Each row is a point on a tangle of strands that fork and nearly touch. The rows are in no order.
Two points are linked if the straight distance between their rows is under 53.7. Some points are linked to none.
(102): [-19   0 -24  22 -22  -1 -44  16   6  -5 -11  10 -16 -18  10  42  35 -10
  17  -6  17]
(998): [-12 -19 -24  -5  -2   5 -29  33  14 -16 -32   0   8  -9 -27   4  12   2
   3  16  23]
(410): [ -4 -12 -27 -17  -5  -1 -44  16  -4  -9 -19 -16  -2 -19  -9  26   9  10
  40  -8  27]
(436): [ -8  -3  15   2  12   6  22  16   8 -12 -39 -14   1   8 -25 -15   3   5
 -15  27  -1]
(909): [  7 -20  -2  15 -33  23  24  29   3 -23 -12  -7   4   8  -5  -4  -1 -11
  -8   8  -1]
(620): [ 11  18   6   6  -2  14  34 -25  -4  23  19 -11  -4  17   3  -6 -36   3
   7  10 -26]
(866): [  9 -11  -2 -30  26 -24 -17   2 -17  -5  -8 -21  16 -21  -9   3  -6  12
  25 -25   6]
(422): [ -2  -5   8   0   0  14  24  22   4  -3 -13 -29  -6   0  -5  -9   9  10
 -14  28  -1]
(696): [ 11  10  -1  -4  21 -11  30 -41   6  27  35  12  19   7   3   0 -35   0
   6 -12 -30]
(992): [-18  -2 -11 -13   9  -1  19  15  26 -10  -7  -5   5   7 -16   6   8  13
  -8   5  17]
(733): [  4 -27  20 -15   9  10  47  -6 -12  -2 -34  -4   8   1 -18 -20 -13   6
  -4  21 -11]
(228): [  7   2   3  12  10  22  50   4  17   9   1  -6   3  12   1 -10  -8  10
 -17  20 -17]
(396): [-14  -7 -32  -9   5  -2 -45  24  14   8 -14   6 -12 -14   8  21  26  14
   3   3  21]
(717): [ -3   6 -10  -5  -6  -8  14  -6  11 -24   2 -23  14   2 -21   7 -11  11
  24 -24  12]
(778): [ -7 -33  -7  -1  -7   3 -15  24   5 -16 -32  15  -7   2 -11 -20   9   5
 -24  32  13]
(567): [ 10 -23   2 -30  27 -14  42 -22 -10  14  -3  -2  18  -8 -16  -6 -38   8
   8  -3 -23]
(210): [ 11  26  13   7  17   7  11 -27 -12  34  44  -6   3   7   2  -7 -14 -23
  -8  13 -24]
(108): [ -3  -3 -13 -18  10 -10 -38   4  -6  10   7   4  -1 -30  27  18  22  15
  17 -21  14]
(66): [ -5  26  -1   2  -2   8  15  -7  10  16  35 -12  -1   5   3   4  -2   2
   2  -4  -1]
(229): [ 15   1  23   5  -1   6   6   9 -26   9 -14 -17 -15   1   7 -14  -9   0
 -12  14 -12]
(437): [  8 -13 -29  -6  -8   5 -37  26   5 -19 -18  -3   8  -6 -22  12  14  12
  18  -9  28]
(981): [ 14  21   3  16 -10  17 -23 -14  -9   8  36  29   3   9   0  -8  18 -22
 -34   3  -5]
(878): [-13 -23 -25   7 -17   7 -16  32  20 -20 -30  -5 -11   5 -25  -6   7   5
 -13  36  25]
(340): [ -3 -23  -8 -32  -3   7  12  -4  -6  -6 -23  17  -3   6   1 -20 -22  16
  -8   8  -2]
(539): [  6  22  15   4  21 -19 -17 -20 -12   8  37  -5  16  -4  11   5   7 -18
   3 -21 -14]
(706): [ 12 -10   5   9  -6  10  -6  33 -11  -1 -22 -20 -17   1  -1 -13   9   2
 -11  26   8]
(339): [ 17  -4  11  32 -19  16 -10   3  -6  -2   8  27   1  13   5 -15   9 -25
 -32   4  -3]
(362): [-15  33  20  10  -4 -13   5 -29  -9   3  11   8  -7  11   9  -6 -14 -21
   5 -10 -20]
(843): [  6 -45   9  16 -13  15  25  19  -2 -16 -34  -3  10   4  -7 -15   4 -11
 -18  21  -2]
(858): [-20   3  -3 -12  25 -18 -31  20  11 -12 -28  -5   7 -19 -11  20  22   7
  21   1  13]
(761): [-11 -13  12  -6 -10   9  38   2  -1 -12 -16   6   8   3   8  -3  -3  -5
   2  -2  -9]
(97): [-14  28  14  14 -24  10   7 -24  -9   7  11  18  -8  14  16  -5  -9 -15
  -4   2 -13]
(775): [ -1 -17   9 -29  29 -35  26 -30 -13  21   0  -9   8  -4 -11  -9 -30   2
  12 -16 -22]
(91): [ -1   3 -15 -16  -7  -9 -41  -8  -4  -5   1 -26 -16 -14  -8  17  -2  25
  41 -20  31]
(486): [  1 -19  10 -26  14   7  28  15  -6  -5 -43 -10  12  -4 -36 -17  -7   7
 -11  24  -6]
(928): [ 10  20   0   0   3  22  36   2   2  15  20 -28  -4   5   3  -3 -12   9
  -1  13 -12]
(289): [-19 -16 -27  -4  -6  -5 -42  33  14 -17 -34  17  -4 -14  -6  16  19  -3
   0  19  19]
(933): [ 23 -24   3  -8  25   2  57 -22   4  16 -16  16  10   4 -20 -11 -36   9
  -1   4 -22]
(299): [ -6  14   6  13 -39  15  10   0  -5  -8   9  16  -8  12  11   0   1 -22
  -3  -5  -1]
(586): [-21  13  12 -10  11 -17 -13  24   7  -1 -19  -8  -3  -8   7  12  25  -4
  10   6   2]
(438): [ -7 -16   4 -29  16 -28   5 -18 -10   5  -6 -11  10 -11  -2  -1 -11  14
  22 -20  -3]
(35): [ 10  -4  14   1  -3  13  21  -7  -7   9   7  31   2   8  25 -10   3  -8
 -30   9 -15]
(119): [ -3   3 -12  14 -12  13   3  25  16   0  18  -3  -1   2   6  15  24 -13
  -9   1  13]
(616): [ 19  16  14   2  22 -11   6 -18 -13  20  44 -13  19  -3   5  -3 -10 -21
   1 -14 -29]
(22): [ -7  35  20  14  11 -19  28 -22   3   1   6  -7  -3  11  -6  -7 -18 -11
   0   4 -18]
(544): [  7  26  20  13   6 -16 -10   6 -17  -5   2 -12  -3   1  -9  -1   0 -21
   7 -10  -8]
(19): [  4  12  -6 -17   4   3 -15   2  -4  10   6  -1 -17   7  10 -12  -5  15
 -12   7   0]
(20): [ -6  17   3 -26  11  -9  -9  -8  -8  20  16 -18 -17  -3  20  -7  -9  16
   1   1  -6]
(988): [ 16  -7 -20   3  -7  -7 -44  17  -8 -11   0  27   7  -4   2   3  12  -3
  -4 -22  12]
(448): [ -5  -5 -22 -11 -23   0 -13   8   5  -8   8   4  -5  -7  13  20  19   3
   9 -20  25]
(752): [  3 -14  16   5   7  -4   3   3 -11 -11 -26  24   4   1  -4 -16   5  -7
 -18   5 -11]
(735): [ 24  23   9   7   8  11  -2 -10 -12  19  33   9   2  12   2  -9   4 -18
 -28  10 -13]
(787): [-16  -6 -17  10 -29  10   4  22  34 -12 -11   3 -16  16 -10  -8   6   0
 -18  21  15]
(674): [ 16  -8 -10  12 -22  13 -28  16 -16  -8   2  22  -2   4  10  -6  12  -6
 -19  -5   3]
(479): [ -7 -19 -15 -22  14   0 -30  12  -6 -15 -24 -28  21 -30 -21  19  11  17
  41 -14  23]
(773): [  4 -42   3  25 -15  20  17  12   8  -9 -15   0  -3   5  14 -22  17  -6
 -40  30   3]
(9): [  9   7  -9  12  -8  -5 -27  18  -5 -12   3 -30   0  -8 -11  21  18  -2
  25 -21  22]
(658): [  7 -15  -1  30  -3  31  56  10  19  -3  -9   3  13   8  -4  -8  -6   2
 -21  19  -9]
(967): [ -4  24  -2   2  25 -23   7 -48   9  13  35   5   8  12  -2   0 -26 -11
   6 -24 -12]
(491): [ -5  18  -6   1 -12  -2 -35   3  -5  11  19  27 -13  -6  17  10  27  -8
  -8 -12   9]
(751): [ 12 -19   9  39  -6  40  38  -5  14   3   6  15  13   8  13  -3   2 -11
 -28  17 -21]
(833): [-19  20  -1  -9  -4 -19 -21 -30   0   3  23 -14 -15  -6   9   5 -10  18
  27 -20  14]
(646): [ -9  -1  20   0  -4 -11  -2  15   0  -6 -28   9  -4  -4  13  -9  10 -10
  -1  13  -9]
(99): [ 11  14   4  -6  13  -9 -21  -1  -5   7  32  -2   9   2   8   1   5  -3
  -5 -21   2]
(925): [ -5  17   1   3 -14 -14 -33  -6  -6 -13  -5  28 -10  10  -1 -10  -3  -6
   3 -17   3]
(836): [ 15 -27   8 -20   6  15  37  -5 -15   9 -22   1  -6   2   1 -19 -19  16
 -11  16 -15]
(430): [ -3 -18  -6 -19 -17   7  -1  25  -8 -17 -15  -5   9  -4  -1   2   5   6
  16  -7   8]
(487): [  8   8 -12   3   1  -4 -39   1  -4   8  16 -24 -15 -14   3  28  13   5
  26 -20  28]
(122): [-11 -18 -17 -18 -12   5  -6   9   6 -16 -18  25  -4   3   7 -15   0  11
 -17   8  10]
(376): [-14  15  -1  19 -11 -15 -55 -23   4   3  40 -14 -11 -20  12  38  28   6
  36 -27  37]
(305): [  3  16  -5  -3   1  10   4   5  -1   4  30  -4   6   0  10  13  15  -6
  -3 -15   6]
(764): [ 13 -14   5   0  12  -3  18  -5   2   1  -7  31   0  14  -1 -14  -3   2
 -22   7  -9]
(516): [ 14  19  13   8  21   8  26 -42  -2  39  37  13  13   7  11  -2 -28 -18
  -6   6 -35]
(561): [-19  21  -9  15  -3 -14 -51  -1   5  -6  -4  12 -13 -14   9  34  34  -2
  22 -16  17]
(282): [ -5  10  -2  -7  16 -26   6 -36   8   4  42 -15  12   2   3   0 -16  11
  13 -31   1]
(308): [ 22 -12  22  27  -6  33  37 -24   0  12   0  29   6  12  18  -7  -4 -12
 -25  17 -29]
(907): [ -1   3  -7  15 -13  14   3  18  16  -7   6   4  -6   9  -2  -5  11  -5
 -24  16  11]
(3): [  0   6   4   6 -15   7  36  -9   7 -10   0  -2   2  10   1  -3 -22   3
   8  -7  -9]
(546): [  5   5  -1  -8  -3  -6  29 -14   0  -7  -7  -6  12   7 -19  -5 -33   5
  17 -16  -7]
(64): [  2 -19   9  35 -18  28  20  15   7   0   8  -9  -5   9  19  -5  22  -9
 -35  37  -4]
(689): [  6  23  23  21   6  -9  10  -1   2 -10  -7   1  -2  18 -13 -11  -5 -18
  -9   6 -12]
(669): [ -2  11   8 -17  23 -23   0  -5   0   2 -10  -7  -5   5 -19 -11 -21  11
   3   4  -6]
(275): [ -2 -14   1  10 -34  10  21  14  -4 -20 -14  17   1  10   7   0   0 -19
  -1  -3  -4]
(383): [  0  -8  -7 -26  21 -14 -36   7 -13   4  -4 -15   5 -20   7  11   9  23
  23 -17   9]
(568): [ 11  -3  13   2  21  -4  45 -30   0  27  -6  19  -1   5  -5  -9 -36   3
   0  10 -30]
(527): [-22  22  -5   8 -11 -20 -47 -20   0  -7  11   3 -14 -23  14  26  21   9
  32 -28  23]
(280): [-19   4 -10   9 -18   0 -37  24  10  -8  -6  31  -4  -8  23  19  30 -11
  -2   0   5]
(580): [ 13   5  12   1  10   7  41 -22  -2  17  -6 -11 -14  10   0 -16 -37   8
  -1  23 -25]
(200): [  2   4   1 -11  -2   7 -25  18  -8   2 -18  -8 -22   4  -4 -11   3  13
 -12  21   9]
(414): [ -6   1 -11  -2   2 -13  -6  18  12 -14  -2 -27  10  -7 -15  20  13   5
  23 -23  22]
(877): [-10  -5  -1 -13  19 -36  -2 -39   4  -2  30 -29   5  -2  -5  -2 -35  17
  26 -24   2]
(606): [ -9  16   1  -3   1 -12 -39 -11  -4   1  36  13  10 -12  17  11  19  -7
   8 -33  12]

Follow the links from the first point to the second, and from the first to the third. Name the last point that the two ways share.
(9), (280), (674): (99)
(752), (567), (410): (928)
(658), (122), (616): (305)
(102), (436), (620): (305)
(280), (546), (339): (99)
(396), (674), (3): (998)
(308), (438), (280): (928)
(717), (933), (486): (878)
(487), (606), (229): (878)

A fork is a point with three links. Follow the links from the first point to the second and name the forks in between, in order.
(487), (620): (410), (998), (878), (305), (928)
(858), (561): (928), (305), (99)
(436), (933): (878), (305), (928)
(340), (282): (878), (305), (99), (210)
(376), (967): (99), (210)
